A landscape with many peaks, sampled at points; each row gives a point and its height.
From any point a climber takes the steepest step (rise divided by distance) to one of its 2 nearest points. It stops when none of these is higher. Distance is the straight distance between rows; heights are no part of it.
z_191 height 38.6: [139 109 168 157 151 195  93 110 166 133 153  93 157 140 131 115 104 128
  97 109 130 153 167 149 132  90 130 159 124 147 157 187 136]
z_200 height 43.1: [125 123 140 173 158 151 129  80 149 121 121 106 150 137 143  82  81 137
 111  80  90 120 151 122 126 110 139 155  65 185 143 174 151]
z_378 height 27.1: [167 141 145 145 136 190  66 174 135 122 196  83 148 137 148  80 178 115
 111 146 170 173 152 129 147  59 162 140 155 102 141 168 141]
z_99 height 51.5: [162 148  46 104  89 108 126 141 133 143 134 182 126 100 134 144 119 122
 132 160 119 145 136 132 102 109 164 169 130 121 126 113 122]
z_279 height 54.6: [ 78 112 150 173 114 117 111 122 142 119 118 169  93 110  79  82  78 152
  99 104 103 105 114  86 117  85 144 112  82 190 140 111  97]
z_514 height 8.6: [122 173  97 115  89 118 125 182 130 116 167 181 103 100 138  76 142 137
 114 140 126 136 115 106  89  93 164 147 124 105 156  80 106]
z_371 height 64.8: [ 77 128  78 150 106  65 164  86 119  94  68 140 115 105 121 115 105 171
 146 110  92 100 127  81 129 159 113  94 100 181 114 121 113]
z_915 height 58.2: [139 125 119 138 101 127 125  95 111 146 122 144 131  86 137 112 107 118
 167 114 118  75 110 113 110 113 122 134 137 138 128 155 124]
z_484 height 53.7: [ 64  71 221 142 145 146 121 123 130  97  95  99 126 167  95 136 141 151
 111 105 194  91 108 124 137 157  83  57 157 126 139 130  77]
z_113 height 64.6: [121 141  60 114 108  53 168  83  83 107  63 139 133 115 133 161 120 131
 176 137 111  90 112 112 135 185 101 105 128 144  82 132 122]
z_136 height 43.6: [166 135  26  97 102  83 150 102 131 137 100 171 126 120 132 165 122 131
 127 139  86 146 134 139 118 158 146 144 138 125 115  97 140]
z_172 height 44.2: [ 86 119 144 144 163 117 115  62  97 117  77  94 155 154 130 163  94  99
 137 129 153 131 132 120 165 139  94 122 108 183 108 216 133]
z_278 height 58.4: [140 135  92 107 122  83 156  83  95 128  93 131 138 134 141 167 119 122
 161 124 111 108 119 135 136 176 100 118 144 128  99 144 140]
z_161 height 60.1: [168 126  69 109  94 118 109 115 133 156 135 168 143  98 143 150 107 114
 145 148 128 133 137 131 111 101 158 177 134 139 117 151 128]
z_556 height 76.7: [166 142 127 103 108 133 163 118 127 134 131 123 123 114 145 132 145 137
 167 101 107  95 111 143 104 169  91 116 180  89 147  96 131]
z_72 height 60.4: [ 56 111 213 134 137 132 103 153 141 113 133 126 120 161  98 118 113 133
  83 122 153 152 140 110 138 126 115  78 125 144 139 123  97]
z_227 height 26.5: [212 163  79 100 125 167 131 168 140 168 197 121 133  99 171  97 189 119
 161 141 138 152 122 145 105 108 156 164 160  73 158 103 159]
z_126 height 69.5: [103 142 161 103 140 111 108 176  77 156 135 128 150 121  82 198 135  71
 155 197 197  97 126 155 144 137 123 115 143  94  69 151 110]
z_820 height 81.4: [ 74 121 172 110 117  87 108 144  82 146 100 153 125 121  77 191 107  86
 154 167 180  86 109 130 149 137 110 112 130 114  74 153  94]
z_242 height 59.7: [146 132  88 188  92 125 147  94 119 126 114 163 115  85 113  69 108 160
 157  91 111  39 115  79 104  90 140 137  79 174 155 118 124]
z_315 height 59.6: [141 103 101  85 159  98 161 130 124 157 102 123 138 174 126 231 155 119
 122 178 133 148 138 154 170 193 116 132 140  87 100  77 141]
z_171 height 56.3: [131 157 158  98 141 123 100 195  72 154 164 107 148 120  91 175 184  65
 162 201 208  93 133 160 136 126 129 109 148  84  69 145 130]
z_659 height 54.0: [103 117 114 113 116  94 167 106 147  88 111 149 109 140 140 132 107 172
  98  91  73 152 132 122 122 172 118 112 119 142 128  70 133]
z_485 height 65.4: [ 52 108 169 117 119  90 123 136 136 112 112 160 116 156  99 137  95 136
  99 136 128 155 134 116 143 130 119  90 110 146 100 101 100]
z_878 height 69.1: [152 113  92 185  97 126 109  87 117 147 122 177 135  79 112  89  85 139
 139 120 145  62 126  72 121  59 155 161  79 187 149 149 140]
z_297 height 39.2: [ 85 108 171 152 162 132 133  93 150  87 105  87 132 158 132 114  93 166
  97  67  82 160 151 128 132 159 117 107  80 183 141 121 141]
z_102 height 50.2: [128 120 174 140 113 160 109 119 120 149 141 122 136  96 121 101 120  97
 159 112 140  84 116 120 117 103 111 118 154 125 144 158 123]
z_569 height 47.7: [172 140 105  93 156 157 143 187 146 141 136  91 107 163 155 172 205 140
  99 179 126 184 123 137 151 159 138 120 163  70 140  73 149]
z_366 height 28.9: [200 145  43  71 137 132 138 159 145 202 140 130 122 114 151 173 175 102
 161 184 125 180 123 159 128 129 164 159 147  87 110 114 149]
z_740 height 66.2: [171 130 115  91 147 111 146 128 114 163 109 118 140 143 128 211 149 100
 152 169 151 120 126 172 146 180 101 135 168  90 105 119 136]
z_543 height 69.3: [153 124  75 141 110 122  98  85 134 149 127 159 156 104 143 128  87 111
 129 132 112 133 149 120 121  86 156 180 102 171 124 181 145]
z_401 height 73.9: [ 48  95 182 133 133  71 126 105  86 124  77 148 123 150  88 177  99 109
 144 137 166 103 113 117 157 148 101  94 117 142  79 141 100]
z_567 height 38.9: [ 80  99 163 129 161 121 126  88 142  93  99 104 141 175 128 152 101 155
  87  99 111 176 155 136 149 167 105 106 104 170 123 123 130]
z_86 height 76.0: [138 114  82 169 107 109  95  90 126 132 115 179 149  98 113 119  86 132
 115 135 122 113 147  89 121  65 157 163  83 205 134 160 133]
z_749 height 48.3: [ 85 102 179 159 147 126 106  76  90 130  80 109 131 127 108 145 105  92
 149 125 167  94 108 118 150 120  98 102 131 159 112 195 122]
z_910 height 56.8: [ 60  84 227 150 148 154 103 132 146 109 116  93 126 165  81 105 123 147
  92  98 174 127 122 114 133 130  98  54 140 146 153 133  88]
z_446 height 41.3: [205 153  74  83 139 158 150 157 145 183 154 112 119 114 165 157 184 112
 148 166 117 178 119 160 123 141 142 153 165  72 144 102 157]
z_843 height 64.2: [154 144  68 110 106 126 174 138 156 112 137 163 106 109 151 105 120 161
 114  84  69 135 125 133  90 144 138 150 122 106 170  65 141]
z_645 height 39.7: [124 108 175 166 150 169 131  86 140 108 111  71 137 138 135 100 125 141
 138  76 127  84 130 131 123 132  84 117 135 147 160 175 135]
z_808 height 46.9: [150 119 118 177 132 147 144  94 147 128 126 150 141 110 144  51  86 158
 112  79  95  85 136 119 108  88 157 170  51 162 162 141 141]
z_701 height 61.1: [ 75 119 129 165 125  90 158  89 127  99  88 122 104 115 118  93 101 168
 135  89  92  98 118  89 131 145 108  87  88 177 120 124 114]
z_735 height 35.7: [120 119 176 132 118 154  70 135 114 167 146 123 158 104 112 137 108  65
 144 172 180 124 133 121 144  79 135 134 144 123 106 199 114]
z_935 height 56.1: [178 140  95 129 110 152 169 126 152 127 155 154 131 107 163  78 119 157
 132  75  84  99 134 143  89 119 144 178 112 103 175 103 139]
z_973 height 18.9: [177 150 150 137 140 160  58 193 111 107 190  85 123 150 141  98 209 109
 107 156 164 187 131 146 146  62 162 121 164  91 117 139 140]
z_819 height 51.0: [ 85  71 201 132 144 134 151 115 118  82  89 106 130 184 115 152 161 159
 127 125 197  69 111 132 134 185  76  71 174 109 130 100  86]
z_679 height 50.7: [162 124  99 158 116 153 147 123 154 117 140 170 127 108 157  64  99 153
 107  82  91 100 139 132  97  91 148 184  81 133 175 116 140]
z_49 height 67.2: [127 114  88  79 132  70 167 127 129 145 105 150 132 159 118 204 132 122
 122 169 112 149 127 152 155 181 125 124 135  91  95  72 138]
z_561 height 66.9: [144 139 105 116  86 113 151 114 120 131 125 154 121  93 139 117 124 139
 167 103 100  86 101 131  98 146 111 123 154 118 128 108 115]
z_119 height 42.7: [126 134 123 126 118 147 119 136 157 127 155 138 119 131 133 122 104 134
 100 126  97 173 146 137 124 114 142 160 128 131 144 135 135]
z_135 height 4.8: [134 174 125 115  84 124 118 180 123 135 166 162 115  95 136  73 155 113
 147 132 134 113 104 114  90 103 141 118 146  99 142  88 108]
z_525 height 67.0: [183 139 132  94 120 157 160 138 142 143 134 101 124 133 148 152 167 136
 138 134 125 121 120 154 114 178  91 119 195  82 154  90 135]
z_108 height 50.8: [159 127  64  99 132  91 163  88 135 126  99 130 132 141 152 168 121 136
 126 122  79 154 135 138 131 184 123 139 138 133 114 121 160]
z_922 height 30.5: [113 137 157 116 122 130  88 159 118 151 149 135 142 133 114 150 119  84
 128 186 162 158 132 135 147 100 139 130 142 117  97 172 111]
z_311 height 12.0: [144 164  80 123  99 133 104 180 123 122 185 174 115  97 153  72 146 135
 105 143 143 151 130 113 105  68 182 169 114 113 157 103 125]
z_398 height 43.4: [115 120 161 163 144 140 164  81 116 100  91  70 112 125 141  97 143 162
 165  72 132  67 108 107 129 168  67  93 136 143 153 160 133]
z_785 height 69.8: [106 135  40 126 104  53 171  81 112  98  64 147 135 112 130 139 116 160
 154 126  90 105 128  92 131 185 114  98 116 158  96 123 133]
z_913 height 42.6: [136 110 181 142 119 182  84 128 123 159 143 101 159 106 121 114 121  78
 155 138 190 105 131 131 131  97 115 125 169 115 138 190 119]
z_562 height 52.9: [ 92 105 169 164 118 122 100  90 109 150 108 132 107 100  85 109  78  95
 143 120 145  88  97  92 137  88 125 114 121 178 120 180 111]
z_694 height 40.6: [129 167 136  97 151  91  88 205  79 148 172 108 125 142  86 180 204  82
 140 205 187 129 129 159 151 106 157 114 132  88  46 120 135]
z_554 height 47.3: [127 112 154 136 139 128 167  87  93  97  77  91 124 139 146 144 159 145
 183  96 150  62 102 132 131 190  55  91 177 119 130 150 119]
z_21 height 49.0: [ 98 117 191 167 152 170 133 153 178 109 144 120 120 139 123  63  95 164
  79  64  84 145 142 135 103 116 141 129  70 150 171 100 124]
z_896 height 57.3: [ 76 112 142 166 117  98 118  99 123 119  95 145  98 112  90 108  78 138
 121 109 107 102 113  94 130 101 132 105 103 184 115 133 102]
z_217 height 17.8: [186 170  85 108 115 157 117 174 124 141 201 148 121  93 170  67 168 132
 142 132 148 154 121 130 108  76 172 174 136  85 152 106 144]
z_848 height 58.1: [193 147 119 100 135 182 151 166 159 134 152  85 110 140 163 144 198 139
 113 153 127 141 121 151 124 176 115 121 190  70 166  78 147]
z_652 height 57.5: [113 123 103 105 112 106 173 145 160  93 125 155 101 133 141 121 116 174
  96 100  71 174 131 125 106 167 133 128 126 116 148  47 138]
z_647 height 51.4: [119 119 148 111 124 100 163 113  89 119  91 131 123 135 125 173 138 123
 179 120 147  79 101 136 136 183  73  95 168 107 103 122 117]
z_520 height 41.1: [133 150 111  75 142 102 146 183 127 138 138 119 112 165 124 180 192 120
 116 192 139 173 119 141 159 162 137 114 136  70 105  55 139]
z_929 height 40.9: [132 116 156 169 161 177 109  89 164 130 141 109 155 137 136  93  83 126
  92  86 103 147 162 141 134  88 147 167  84 170 155 169 149]
z_271 height 36.5: [101 147 140 120 115 126  97 168 131 131 158 150 124 134 122 127 120 104
 101 169 136 177 131 124 131  95 151 135 130 127 113 144 112]
z_433 height 69.6: [ 52  97 168 116 134  75 128 107 116 108  86 147 126 165 108 174  95 130
 120 137 138 145 128 121 160 150 108  99 105 149  84 117 100]
z_3 height 81.7: [197 125 106  99 133 127 146  90  96 165 110 107 149 119 147 179 144  93
 190 144 145  93 123 161 128 162  98 147 177 108 104 169 153]
z_715 height 35.0: [137 121 168 142 149 210  72 147 163 130 171  88 161 136 131 108 132 110
  93 138 157 171 161 143 137  81 144 157 144 127 159 190 126]
z_322 height 0.4: [185 134 119 126 145 194 145 149 167 129 180 108 137 129 166 106 144 144
 114 104 102 155 154 154 116 115 144 181 140  90 179 128 160]
z_225 height 52.3: [120 159  96  75 120  78 138 179 118 145 133 147 120 143 108 179 149 105
 129 198 138 159 121 146 141 155 146 120 127  81  85  74 127]
z_246 height 33.2: [135 173 125 102 115  91  87 199  92 140 171 137 115 127 111 135 184  87
 137 191 153 152 120 140 127 100 158 119 132  88  71 107 129]
z_916 height 9.7: [196 148 107 119 163 182  99 185 132 120 186  89 113 145 153 115 210 130
 109 153 127 205 126 136 144  89 170 148 151  87 139 120 161]
z_369 height 40.8: [ 97 126 133 170 153 121 138  99 150  96 106 106 135 138 139  94  77 161
  97  74  66 143 148 124 121 147 143 135  48 187 134 136 139]
z_479 height 46.2: [117 131 158 142 134 170 130 153 167 114 158 124 117 135 132  97 111 139
  87  86  95 161 148 137 114 111 137 149 111 131 163 123 130]
z_523 height 51.8: [ 65 111 185 165 129 131 128 146 162 112 137 140 103 129  86  71  85 152
  90  80 103 129 114  98 115 110 137  95  90 165 152 101  98]
z_864 height 41.0: [ 66 105 149 144 172 105 123  69 119 101  78  93 149 167 127 157  94 134
 112 112 125 156 140 125 162 157 106 107  87 194 107 168 129]
z_545 height 3.5: [173 156 117 127 146 188 128 178 156 118 193 106 121 134 158  86 170 143
  99 118 115 177 147 136 121 109 156 162 145  80 175 118 151]

Call two points neighbours if one is among the 2 nearest of the other. Go from one point of each pair to the other, from neighbour to neighbour, staying as high as possible. Name the lowest point that can't be avoided.
z_820, z_785 => z_554
z_200, z_556 => z_520
z_86, z_843 => z_808
z_785, z_3 => z_278
z_49, z_3 => z_315

Where does a climber stop that starts at each point below?
z_819 => z_820
z_99 => z_86
z_922 => z_785
z_864 => z_785
z_808 => z_843
z_514 => z_446
z_545 => z_200
z_135 => z_446
